The views of a scene show one set of named points, each view turned or mirrored, and shifted as a whole, with a little noise and some points left out.

Scene 1
View 1
tabug: [ -8  10 -15  13  -1 -10  -4   1   3   7   5   4 -13  -2   7  11   4   4
  -7   6   3 -18  -1  -4 -14   2]
zor: [ 18   5 -28   2   3 -15   6  23 -12   7   4  21  16  13  -8 -14  32 -15
  35  14  37  -3  22 -33   9  40]
bigur: [-36  13   3  11 -11 -20  -8 -13   8  33   7   9 -38 -35  21  20   1  16
 -23  -7 -22 -59 -36  24  -5 -17]
dulin: [ 10  35 -21   5  10 -24   1  27 -19  29  18  19 -14  15  -5 -13  49 -25
  30   8  38  -2  15 -45  12  32]
lanen: [-18   7  -5   1 -10 -25   1   2  -2  39   6  26 -15 -28  11   0  25   2
  13  -1   3 -55 -21   5  18  14]
muvip: [-21  20  -4   7  -5 -24  -5   1  -2  38  11  17 -30 -22  13   7  23   0
   2  -3   0 -46 -21   1   7   4]
Mubu: [-20  12  -8  12  -6 -12  -6  -6   5  15   7   3 -23 -15  13  16   1   9
 -16   1  -8 -33 -14   9 -13  -7]
Ruzif: [ -1  17 -22  16   6  -6  -5   5  -1  -2   8  -3 -11  13   2   9   3  -1
  -9   9  10   2  12 -16 -23   4]
Tid: [  2 -21 -24   7  -8  -5   1   0   6 -10  -7  10  23  -3   1   3  -6  11
   7  12   8 -19   8   3  -8  20]
feka: [-23   1  -6  10  -9 -14  -4 -10   8  16   2   7 -17 -24  15  14  -4  15
 -15   0 -12 -46 -21  20  -9  -6]
kuzef: [ 16 -33 -37  15  -2  14   0  -1  12 -48 -14  -7  47  21  -8   8 -32  16
  -6  23  11  16  34   1 -34  17]
Roke: [-13  19 -12  14   0 -12  -6   0   1  12  10   3 -23  -4   8  13   5   3
 -13   2   0 -20  -5  -4 -14  -2]
Zupa: [ -4 -17 -23  15  -5   4  -4  -7  12 -24  -7  -6  15   3   3  15 -25  19
 -18  12  -3  -9  10  11 -29   1]
bev: [ -2 -11 -24  17  -2   5  -5  -7  11 -24  -5  -8  11   7   2  16 -24  17
 -20  12  -2  -2  12   7 -33  -1]
pas: [ 17   5 -37  24  12  12  -5   5   2 -43   3 -18  14  42  -8  14 -19   2
 -19  20  17  40  41 -25 -48   7]
View 2
bev: [ -7 -32   2  -1  10 -25 -14  15   6   1  19 -24 -10  25  19  28  -1  -7
  -2  18   1  31 -22   7   4   6]
Tid: [  9 -28  -6  -3  -9  -6 -21  19  10  18  -2  -7  -7   8  -6  16   0  -8
   5  14  10  23 -27 -13   0 -11]
Ruzif: [  6 -17  -3   6  -2 -31   9  11  -6 -16   0  -2   3  28   2   6  -5  11
  -5  28  -1  14 -21   0 -13  11]
Zupa: [ -7 -31   1  -3   9 -21 -20  16   9   7  20 -24 -10  21  15  28   0 -11
   1  16   4  31 -22   3   6   4]
Mubu: [-15   1  -4  -1  11 -26  -5   8  -6  22  26 -13  23  31 -22 -12   5  -2
   3  30  17  11 -17   2  -8  19]
tabug: [ -3 -10  -4   2   1 -23  -1  11  -3   6   8  -5  13  26 -13  -3   0   4
   1  28   8  12 -21  -2  -9  11]
zor: [ 39 -24 -13   5 -32  -2   4  19   1 -12 -42  24  -3   1 -16   5 -12  15
   0  21   1   5 -33 -28 -19 -18]
dulin: [ 39  -4 -15  12 -33 -14  26  12 -13 -24 -45  37  18  13 -31 -20 -12  31
  -4  33   3 -11 -29 -25 -33  -4]
feka: [-20   2  -4  -4  13 -19 -16  10  -2  39  31 -18  25  28 -28 -14  10 -10
   7  28  22  12 -16   1  -3  15]
Roke: [ -5  -5  -4   4   4 -29   2   9  -6   2  12  -6  16  30 -12  -5   0   6
  -2  30   8   9 -18   1 -11  16]
pas: [ 17 -51   4   9  -3 -38   8  18   2 -55  -9  -8 -30  25  51  50 -14  13
 -15  17 -22  32 -27   6  -2   4]
bigur: [-32  17  -5  -5  22 -25 -12   4  -7  49  44 -19  41  36 -43 -30  14  -9
   8  35  29   5 -11   6  -7  28]
View 3
tabug: [ -1 -11   7 -11  -7  14   0  -5 -15 -12   5   2 -12 -11  22 -20   2 -11
  -4   8   7 -21   5  -6   4 -24]
zor: [-16  26  14 -10  -6  12 -12  15   2 -12 -28  -3 -19 -10 -21 -18 -37  27
  -5 -23   4 -21 -10 -22 -10 -37]
feka: [ -1 -28  16 -16 -10   9  -3 -11 -19   6  24  18 -14   8  24 -17  29 -32
   0  15   0 -16  22   5   9 -16]
bev: [ -5 -13 -18 -24 -16   5   5 -20 -21  -4   6 -12  -9 -26  28 -21  18 -10
 -23  12 -10  -7 -40  -6   0 -22]
Ruzif: [  4  -2  -2  -9  -5  19   5  -4 -16 -25  -4  -8 -10 -28  24 -22 -10   1
  -9   7  11 -24 -11 -11   3 -28]
pas: [  1   9 -35 -18 -11  16  13 -15 -19 -33 -20 -37  -4 -59  31 -26 -15  17
 -31   8   1 -13 -69 -17  -4 -32]
Roke: [  5 -15   9  -9  -4  18   3  -7 -16 -17   9   5 -12 -13  28 -21   3 -15
   0  12  12 -24  15  -4   7 -24]
muvip: [  1 -18  33  -3  -1  18  -6   4 -10  -6  16  25 -17  12  15 -17   4 -22
  14   5  16 -28  49  -1  10 -22]
lanen: [ -7 -12  39  -8  -5  10 -14   8  -6   7  12  29 -21  24  -2 -15   4 -19
  14  -4   7 -24  47  -1   5 -23]
kuzef: [-18   4 -31 -33 -24  -3   0 -18 -16   2 -13 -26 -10 -34   7 -19   9  11
 -38  -1 -25   3 -80 -14 -13 -27]
Mubu: [  4 -24  12 -12  -6  13   2 -10 -19  -7  18  12 -12  -2  30 -19  18 -26
   2  16   6 -20  20   1   9 -18]
bigur: [  7 -42  26 -11  -5  13  -1 -13 -22   2  38  27 -13  15  37 -17  37 -46
  11  23   9 -21  49   9  17 -12]
dulin: [ -4  25  28   6   5  28  -6  26   3 -34 -27   3 -19 -13 -11 -19 -55  25
  10 -20  28 -37  25 -23  -2 -40]
View 4
bev: [-12 -12   5 -15 -26  21   8 -21  -2   1  -3   6 -12  14  15   9 -11   8
  -6  -6   5  19   1  -6  18   1]
muvip: [ 28  -6  16  -4   9  -6  -4 -20   1   2 -31 -22  19  38   1  28 -10  33
  20  13  24 -40  -9  18 -41 -27]
Ruzif: [-12   2   7 -12  -8   9 -11  -6 -10  -6 -13  -2  -3  12   0   8  -4  20
  -8   8   7 -23  -9  10   6   8]
bigur: [ 39 -16  11 -18  -9  -3  10 -41  17   0 -23 -35  18  56  18  38 -15  57
  25  10  31  -8 -12   1 -39 -37]
Zupa: [ -9 -14   5 -11 -25  20  12 -23  -2   5  -6   9  -9  16  15  10 -14   3
  -5  -9   3  23   3  -8  14  -4]
zor: [-13   4  19  20  20   5 -14  11 -27   9 -29  24   3  -5 -15   0  -5 -29
  -3   2  -4 -48   4  30 -13   1]
lanen: [ 36 -11  22  11  17  -7   5 -22  -1  11 -39 -12  23  39   2  31 -14  13
  28   6  21 -36  -1  20 -54 -40]
dulin: [ -8  14  19  14  30  -6 -31  19 -28  -3 -33   4  10   1 -25   4   3  -2
  -3  20   5 -84 -10  41 -24   6]
Roke: [  6  -4   8 -14  -7   4  -5 -18  -1  -4 -16 -15   5  26   5  20  -8  32
   3  10  16 -23 -11  11 -11  -7]
feka: [ 25 -15  12 -10 -10   4  12 -33   9   4 -21 -18  10  41  16  29 -14  33
  17   3  21  -2  -4   2 -24 -28]
tabug: [  3  -5  10  -9  -6   5  -3 -15  -5  -1 -17  -8   3  22   4  15  -8  21
   2   7  12 -19  -6   8  -9  -7]
pas: [-46   4   0 -18 -26  25 -12   3 -18  -8   4  17 -24 -11   0  -9  -4   2
 -32   0  -8   2  -6   1  48  35]
kuzef: [-32 -13   6   0 -25  30  11 -10 -14   9  -1  34 -22  -8   9  -4 -13 -31
 -17 -19 -11  30  12  -7  36  10]
Tid: [ -2 -13  13   7  -5  14  10 -15  -9  13 -20  17  -2  12   7  10 -14 -17
   5  -8   2   1   9   6  -6 -14]
View 5
Roke: [-20  -3  -3  20  28 -14 -14  18   5  18   8  -2   9  -2  -2   2  21   8
  -4   8  -2   4   0  21  16  11]
Mubu: [-23 -18  -6  25  29 -22 -23  16   6  24   3  -3   9   7   6   4  14   6
  -3  15   3   5   6  16  10  22]
Ruzif: [ -6  22  -2   8  25  -5   5   7   5   5  12   8   1 -13 -12  -4  23   9
  -6  -5 -12   5  -2  25  21 -11]
lanen: [-34 -25 -11  26  12   9 -35  22 -12  14   0 -19   9 -27   3   8   0  10
 -16  31  29  -8 -16   9  -4  31]
Zupa: [ 16   9 -10  14  24 -27   1 -28   6  12  -2  14 -11  13   5  -2   2  -1
  -3   1 -12  19  33   9   5  -1]
dulin: [-25  32   0   2   7  43   1  31  -8  -9  18  -9   4 -62 -25  -1  27  20
 -21   4   9 -15 -44  29  21 -16]
bigur: [-39 -47  -7  36  33 -33 -43  28   4  36   0 -14  18  17  15  10   9   4
   0  28  15   3   7  13   4  45]
zor: [  2  35  -8   2   1  37   6  -5 -12 -13   7  -1 -10 -54 -17  -3   8  12
 -21   4   7  -4 -20  14   6 -18]
Tid: [ 11  10 -12  13  10   0  -5 -26  -5   3  -5   3 -12 -14   3   0  -7   3
 -13  10   4  11  15   3  -4   1]
muvip: [-38 -25  -5  26  22  -2 -33  33  -4  19   5 -16  16 -15   2   7  13  11
 -11  24  18  -6 -15  19   7  29]
pas: [ 26  53  -1  -3  27 -18  33 -24  15  -2  13  29 -15   2 -16 -12  28   4
  -2 -26 -38  19  23  27  28 -39]
kuzef: [ 42  41 -12   4  14 -13  22 -56   5  -3  -4  25 -26   1  -1  -8  -5  -4
  -8 -11 -21  25  39   5   2 -26]
bev: [ 14  12  -8  13  26 -29   4 -23   8  12   0  15  -9  15   3  -3   8   1
  -2  -3 -16  19  31  13   9  -4]
View 6
kuzef: [ 41   9   1  25 -25  -4  25  47 -15 -38 -14  23   5 -11   9 -26  43  25
  24  12  -9 -30 -13  31 -13 -15]
muvip: [ 12 -15   9 -26  -4  14 -22 -33  12  29  -7   1   6  19   5  14 -11 -27
 -36  -9  16 -18  12  -6  -7  42]
feka: [ 12   4  11 -18 -20   9  -7 -16   3  21 -18  14  26  43  15   5  -2 -15
 -24   3   9 -10   1   2  -3  32]
bigur: [  0   5  14 -28 -21   8 -13 -34   8  40 -19  14  36  59  21  13 -12 -29
 -37  -3  10  -3   4  -7  -1  41]
bev: [ 20   7   9  12 -28  -4  19  19  -9  -4 -15  24  24   8  21 -14  29   3
   3   2  -8 -18  -6  20 -12  -3]
lanen: [ 21 -13   3 -30  -1  20 -29 -27  14  15 -10  -3  -6  26  -5  15 -14 -17
 -33   0  25 -22   8  -7  -2  50]
pas: [ 24  -8   6  35 -23 -13  31  29 -14 -12  -2  20  11 -53  23 -25  49   3
  12 -13 -19 -28   0  30 -26 -33]
Mubu: [  9  -1  12 -13 -18   4  -5 -18   3  25 -13  13  24  24  18   5   2 -20
 -25  -5   4 -12   4   3  -7  24]
Roke: [ 12 -10   9  -7 -14   4  -2 -17   4  22  -7  11  15   2  16   2   8 -21
 -23 -11   2 -17   8   3 -13  15]
tabug: [ 17  -9   9  -4 -14   5  -3  -9   2  12  -7  10  10   1  12   0  11 -14
 -17  -7   4 -20   5   7 -12  15]
Tid: [ 38   1  -1  -3 -12  12  -3  18   0 -22 -14   8  -7  12  -4  -7  16  12
   0  11  12 -30  -5  13  -7  22]
Zupa: [ 24  10   7   9 -27  -3  15  21  -8  -9 -17  23  22  15  18 -14  26   6
   3   6  -5 -19  -8  20 -10   1]

In a view up to two points have been moved. Name them for each view, in the order of its rows, or write none.
view 1 | zor
view 2 | Roke, pas
view 3 | none
view 4 | lanen
view 5 | Ruzif
view 6 | Tid

Scene 2
View 1
bik: [  5   3 -24 -21   4  -1  16   0  -2 -15  12  13  11  16  -6 -13   0  13
   8   6   5  -6  -3  18 -17   9]
geri: [  7   3 -15 -17  -4 -12   8   1  -5 -14   6  -8  14  10   6 -16  -4   8
  17   3  10   0  -2   3 -20   9]
pezut: [ 13   9 -27 -22   4 -11  19   0   0 -11   9   4  18  21  10 -17   7  22
  16   8   5  -5  -2   6 -17   7]
sotak: [ 19  12 -38 -20  10 -11  26   5   8  -9  14  10  13  14  -2 -16   7  20
  12   5   5  -8  -9  17 -23   5]
geb: [ 17   8 -35 -16  10 -10  22  10  12 -12  17  10   4   1 -19 -12  -2   7
   6  -2   9 -10 -16  29 -30   6]
Turo: [  7   5 -35 -23  13   7  24   2   3 -14  18  30   7  17 -19 -11   3  16
   1   7   1 -11  -9  33 -17   9]
digob: [ -1  -4 -11 -13  -6  -6   2   6  -6 -18  10  -4   5  -1 -12 -12 -12  -6
   9  -2  13  -1  -5  14 -24  11]
Fitin: [-16 -10  -7 -22  -4  18   3  -6 -16 -20  10  19  10  19 -13 -10  -8   2
   4   8   4  -2   4  19  -8  16]
Navo: [ -6  -7  -2 -12 -11  -5  -3   3 -10 -19   6 -10   6  -1  -8 -12 -14  -9
  12  -3  15   3  -2   8 -22  13]
bufoz: [-10  -8 -15 -19   2  17   8   0  -9 -21  15  25   4  11 -25  -8 -10  -2
  -1   4   5  -6  -4  30 -15  14]
gof: [-21 -17  -4 -17  -4  25  -3   1 -16 -25  15  25  -3   3 -38  -5 -19 -16
  -6   0   7  -3  -3  35 -15  18]
nikoz: [-24 -18 -13 -21   6  39   4   1 -13 -26  22  49  -6   7 -54  -2 -18 -13
 -16   2   1  -9  -6  53 -12  18]
Memon: [-24 -17   1 -19  -7  25  -4  -4 -19 -25  11  22   3  10 -27  -7 -17 -11
  -2   4   6  -2   2  26 -11  18]
fipu: [-11 -11 -11 -15  -1  14   3   6  -7 -22  17  19  -3  -3 -37  -7 -17 -14
  -5  -3  10  -5  -9  37 -21  13]
View 2
Turo: [-15  17   2   3 -15  -6  21 -10  10  15 -21   5  13  -7  17  -9 -11  -4
 -25  24  -7  13   3  27  11  16]
fipu: [ 12   6  13  -9 -19 -13   3  14  -9  14 -32  20  14 -15  29   0  -1  -6
 -32  22  -7  -7   1  -2  20   6]
Memon: [ 20   4  20  -7 -19  -3 -12  24 -10  28 -29  20  21  -2  32   6   6   9
 -34  17   2  -3  10   4   8  12]
bik: [ -9  12  -2  -8 -21  -1   8  -1  10  15  -2   9   7   0  16  -5  -3   1
 -18  18  -1  17   8  23  10   8]
gof: [ 19   5  21  -6 -17  -9  -6  22 -12  23 -38  21  21 -10  34   4   2   2
 -36  20  -3  -9   6  -1  14  11]
nikoz: [ 13   9  29  11 -10 -11   7  13 -13  26 -61  16  31 -15  34   1  -6   0
 -46  26  -8 -11   2   7  12  24]
sotak: [-21  15 -12  -9 -21  -4  20 -13  17   8   5   5   1  -3  10 -12  -9  -6
 -12  20  -5  22   4  28  14   6]
Navo: [ 14   2  -1 -27 -29  -5 -12  19   0  12   6  22   0  -1  25   2   8   1
 -15  12   3   6   8  -1  17  -9]
Fitin: [  9   8  13  -6 -20   1  -9  15   0  27 -15  15  17   4  26   2   4  11
 -28  15   4   9  13  16   4  12]
geri: [ -3   8 -10 -23 -27   0  -3   6  11  12  19  14  -2   3  16  -3   3   2
 -10  12   4  18  11  16  13  -4]
digob: [  5   5  -4 -24 -26  -6  -3  11   3   8   4  19   0  -4  21  -2   3  -4
 -15  15   0   7   6   4  18  -6]
pezut: [-15  14 -11 -13 -24   3   8  -6  18  14  16   5   0   6  10  -8  -2   3
  -9  15   2  27  11  31   7   5]
bufoz: [  4  10  13  -1 -17  -5   4   9  -1  22 -27  13  19  -6  25  -1  -3   3
 -31  20  -2   4   7  16  10  15]
View 3
bik: [-12   9 -20   2   4  16  19   2  -8 -15  -3 -12   5   8   4  16  -3   6
   4 -11   7  -4   1   3 -12 -10]
Navo: [ -1  -1  -9  -5  25  13  22  21  -3 -28 -14  -5  16  -9   7  10  10  14
  -7  -2  15  18  16  -6  -8   8]
Turo: [ -7  16 -32  12  -1  27  19  -5  -9 -16   7 -13   3  15   7  14  -7  -3
  13  -2   6 -18  -5  12 -15 -18]
pezut: [-24  11 -11  -3  -3   4  18   5  -5  -6  -3 -17   4  10   4  26  -5  10
  -3 -25   3  -1  -1  -7 -11 -14]
geb: [ -5  19 -21  13   3  23  29   9   6 -19  11 -21  12  10  20  17   0  -3
   2   6   0 -12   2  -5 -15 -16]
digob: [ -3   4 -11   0  18  15  24  18   0 -25  -7 -10  15  -4  10  13   7  10
  -5   0  10  10  12  -7 -10   1]
Memon: [ 11  -5 -30   2  28  30  11   2 -23 -35 -17  10   7  -6  -6  -5   4   7
  14   4  24  10   9  24 -10   9]
gof: [ 17  -2 -34   8  29  37  15   4 -18 -39 -11   8  10  -5  -1  -7   5   1
  15  16  23   5   9  25 -12   8]
View 4
gof: [ 12 -31 -14   6 -29  13   0  13 -14  11 -22  21   8   2  20 -37  -9  11
   9 -13  -6  34 -24  -2 -24  -4]
fipu: [ 11 -26 -10   8 -20  11  -7  20 -16   4 -16  13   3   1  19 -45 -10  25
   9 -16 -11  33 -26  -2 -21  -5]
bufoz: [  5 -14 -23   3 -20   7   0  15  -9   0 -21  14   6  -5   9 -37  -8   9
  11 -12 -15  11 -19  -1 -18  -7]
digob: [  1 -12   5   5  -6  -1 -20   3 -12  -3 -11  -8   2  -2  17 -17 -26  13
  -2 -21  -9   6 -19   1 -10  -1]
Fitin: [  3 -15 -20   1 -25   5   2   3  -6   4 -22  13  10  -4  10 -20 -13  -6
   6 -11  -8   6 -16   0 -16  -4]
Turo: [ -2   3 -29   3  -6   1  -4  24  -7 -15 -17   6  -1 -12  -2 -44  -6  20
  16 -14 -29  -7 -16  -2 -12 -10]
sotak: [ -7  13 -15   2   6  -7 -15  17  -5 -22 -11 -11  -4 -14  -1 -29 -16  18
   8 -19 -29 -22 -13  -1  -4  -6]
bik: [ -4   1 -16   1  -7  -3  -9  10  -5 -11 -16  -1   2 -10   3 -25 -16   9
   7 -16 -20 -11 -14   0  -9  -5]
nikoz: [ 15 -32 -32   6 -35  19  10  28 -15  10 -25  34   8   1  14 -57   5  18
  20  -8 -13  40 -26  -5 -29  -9]
Navo: [  3 -18   9   4 -12   0 -19  -5 -11   3 -12  -6   5   0  20 -10 -29   6
  -5 -21  -2  11 -20   2 -11   1]
geri: [ -5   0   1   1  -3  -7 -18  -2  -6  -9 -12 -12   3  -8   9  -8 -28   4
  -2 -20 -12 -13 -14   2  -5  -1]
Memon: [ 10 -28 -15   4 -32  11   3   5 -11  12 -23  20  12   1  17 -27 -12  -1
   6 -11  -3  25 -21  -1 -22  -3]
geb: [ -2   2  -9   6   5  -3 -20  24 -11 -18  -8  -9  -5  -9   7 -41 -16  34
   9 -22 -28  -2 -20  -2  -9  -7]
pezut: [ -8  11 -12   0   1  -8 -14   6  -3 -17 -12 -11   1 -13   0 -16 -22   6
   4 -18 -23 -25 -11   1  -3  -4]

In a view up to two points have been moved. Name them for each view, in the order of its rows, or write none.
view 1 | digob, bufoz
view 2 | nikoz
view 3 | none
view 4 | fipu, pezut

Scene 3
View 1
Sosif: [ -2   0  16  -1   8  -9  15   6   1  10  14  24  -4  30  18  10  -7   1
 -10  15  -5 -17 -14 -24   2  -4]
tafa: [-18  -1  26 -11  -2   0  14  11 -10  18  13  29 -11  31   7   5  -1  -1
 -11   3  -5 -18 -20 -27  -7 -12]
ras: [-51  -7  -5  -5   4 -13   6  -6 -37  -5 -22 -24  13  -6   0  -2   7 -12
  13 -29   4  13 -40  15 -14 -10]
Nemu: [-38   0  31 -14   5   3  -9  -6 -14   6  12  16 -21  -2 -18  14  11 -13
  10  -5  -6 -21 -21  -3  -2 -12]
Zeler: [-66  -6  21 -21 -16   6  15  11 -44  14 -12   2  -3  15 -13  -9  13 -11
   0 -38   6   3 -42  -6 -27 -21]
Seguv: [  8   1   1  10  31 -22  -7 -18  12  -9  11   5  -2  -1  15  25  -7  -4
  10  26 -10 -18  -8   3  18   4]
ranin: [-15 -10 -40  14  12 -33  34   2 -26  -7 -32 -33  45  20  46  -9 -16   1
  -7 -17   7  32 -38   4 -14   2]
rifi: [  8  -1   5   6  19 -17   9  -3   7   2  12  14   1  20  24  16 -10   1
  -4  21  -6 -16 -12 -14   8   1]
Gemat: [-16  -8 -13   3  -5 -17  48  21 -25  16 -16  -1  29  49  42 -15 -14   6
 -24 -14   6  19 -37 -27 -21  -6]
nelam: [-26  -8 -19   4   5 -21  26   3 -28   0 -23 -19  28  18  27  -6  -7  -3
  -5 -19   5  20 -38   0 -15  -4]
vobis: [-30   0  27 -11   9  -2 -12  -8 -10   2  11  14 -18  -4 -15  18   8 -12
  12   0  -6 -23 -18  -1   3  -9]
gibo: [-35  -9 -17   1   2 -19  28   5 -35   0 -27 -22  28  16  23 -10  -4  -4
  -4 -25   8  23 -41   1 -19  -6]
tozo: [ 10  -3  -7  11  21 -23  13  -5   5  -1   4   4  10  19  30  15 -14   2
  -4  19  -5  -6 -13 -10   8   4]
View 2
tozo: [ 29  -9  14  10   8  -8  -6 -25  13  22 -12  40  -4   5  19 -51  -1   1
 -33   3  21  21  40   5  12  10]
ranin: [ 17  -6  34  11  35  11 -29 -40  61   5 -31  35   8   3  22 -25 -40 -17
  14  -3  -2  33  20   7  -8  -7]
Zeler: [-16 -22   8 -11  22  19 -21  -2  -6  21   8   5  -7 -17   0  40  24 -11
  31 -13   6  19   5   3   9 -18]
gibo: [  5 -13  25   3  31  15 -28 -28  40  10 -18  23   3  -3  15   1 -18 -15
  23  -7   0  28  14   5  -3 -13]
rifi: [ 22 -12   8   6   4 -10  -5 -15  -5  31  -3  36  -7   2  15 -43  14   3
 -37   3  26  20  39   6  17   9]
vobis: [  8 -19  -8 -10  -5   9  12 -17 -20  18  11  24 -13  -3   2  -1  40  10
 -12 -10  16  -3  36  -2  19  12]
tafa: [  7 -18   7   1  10 -10 -16   6 -23  41   9  21  -9 -11  10 -16  28  -3
 -23   1  30  28  24   8  21  -4]
Sosif: [ 17 -14   9   6   6 -12 -11  -4 -12  38   2  30  -6  -2  15 -37  19   0
 -36   4  31  27  32   6  20   3]
ras: [ -4 -15  10  -8  21  28  -9 -32  24   1  -7  18  -4  -5   4  24   4  -7
  35 -16  -7   6  17  -1   0  -5]
Seguv: [ 31 -11   1   4  -7  -1  16 -36   3  12  -6  43  -9  11  12 -48  14  12
 -37  -3  18  -2  52  -2  15  25]
Gemat: [  8 -10  35  12  38  -6 -46  -4  28  34 -15  25   4  -9  22 -21 -21 -21
   1   4  17  54   7  13   2 -22]
Nemu: [  3 -21  -9 -11  -2   9   9 -11 -25  21  13  20 -13  -5   0   6  42   7
  -8 -11  18   0  31   0  21   8]
View 3
ranin: [ 19  14  11  14  10   8  31  60  -7  26  -8  11  12 -29  -7  17  26  24
  -7  13  23 -51  16 -41  -4  -3]
Nemu: [-12   2  13 -10 -21  -5  -5 -23  10  21 -10   0 -20  12 -21  -2 -24   3
  -8  13   1  11   0   1  34   3]
Sosif: [ -8  26  10   2 -24  -4  22  -4 -20  17  10  17  -5   6 -19  -6 -27  -4
  -8  14 -25 -23  14 -12  12 -13]
tafa: [-17  22   7   9 -27 -19  11 -15 -14   9   9  14 -11  14 -15  -1 -23  -7
  -9   9 -25  -3   9   4   7  -2]
nelam: [  8  10  10  14   1   0  20  37   0  20  -8   6   1 -16  -8  15  17  18
  -8  13  18 -28  10 -24   1   3]
gibo: [  8   6   9  15   5  -5  16  41   5  17 -12   4   0 -18  -5  21  23  21
 -10  10  25 -22   8 -19  -1   9]
vobis: [-12   4  16 -17 -24   1  -3 -27   8  27 -10   2 -20  14 -25  -7 -32   0
  -6  15  -1   8  -1  -4  41  -1]
Gemat: [  1  25   2  33  -3 -19  30  41 -20   4   8  17   6 -12   0  20  18   9
 -11   6  -9 -33  19 -13 -25   1]
tozo: [  2  26  15  -7 -18  12  31   9 -20  28   8  18   1  -3 -23 -11 -25   0
  -5  19 -16 -42  17 -32  19 -22]
Zeler: [-12  -5   5  19  -7 -27 -11   2  18   7 -17  -3 -18   4  -2  23  11  12
 -13   3  18  25  -3  17   6  26]
ras: [  5  -9  14  -1   2   2   0  21  22  27 -23  -6 -11 -12 -11  15  13  21
 -10  12  39  -2   0 -16  22  13]
View 4
rifi: [-20 -15  -1  -8   9  28  -2 -15  26  -1   6   0 -10   4  -9  -9 -11  -9
  26 -16 -47  26  -3  -8  35  -9]
nelam: [ -4   4  -5 -14  -3  -9 -29  -1  -8 -19 -12 -29  -2   3  -6  23 -10 -23
  -2 -36 -10   6   5   7   7   8]
Seguv: [-26 -12   2 -17  12  33   1 -15  40  -3  -8 -16   5 -18  -4 -25 -10 -12
  25   4 -51  43   1  -3  23   5]
vobis: [-14  -2   7 -19  -2  27   7  -7   8  13  29   5  10  16  -3 -25  -4   0
  -1  17 -31  38  11 -16  20  21]
Sosif: [-15 -15  -1  -4   7  26   0 -14  18   0  16  10 -17  16 -11  -4  -9  -7
  24 -21 -43  20  -3 -11  39 -11]
Nemu: [-10  -1   7 -19  -5  24   8  -6   0  16  36   8   9  24  -2 -22  -1   1
  -6  16 -28  33  11 -19  20  23]
tafa: [ -9 -11   2  -6   0  23   2  -9   0   9  38  22 -17  38 -12  -2  -6  -1
   9 -17 -32  14   2 -21  37  -3]
gibo: [  0   8  -5 -14  -7 -18 -33   2 -20 -19 -12 -31   0   9  -5  30  -9 -26
 -11 -40   1  -1   9   6   1  12]
ranin: [ -7   4  -9 -12   0 -17 -39  -1  -1 -31 -38 -47  -1 -13  -5  32 -14 -34
   4 -50 -10   2   1  18   1   1]
Gemat: [ -2  -6  -9   0   0 -10 -30  -3 -11 -21  -3 -11 -25  21 -14  40 -11 -22
  10 -62 -13 -10  -3   3  24 -15]
tozo: [-20 -13  -3  -8  12  22  -9 -13  30 -10 -10 -14  -9  -9  -8  -2 -12 -16
  28 -23 -44  25  -4   0  28  -9]
Zeler: [  5  10   3 -17 -17  -5 -11   4 -37   6  37   3   4  45  -4  11  -1  -6
 -28 -11   4   6  15 -15   7  28]

In a view up to two points have been moved. Name them for each view, in the order of its rows, or write none.
view 1 | rifi
view 2 | ras
view 3 | Nemu, Sosif
view 4 | tafa, gibo
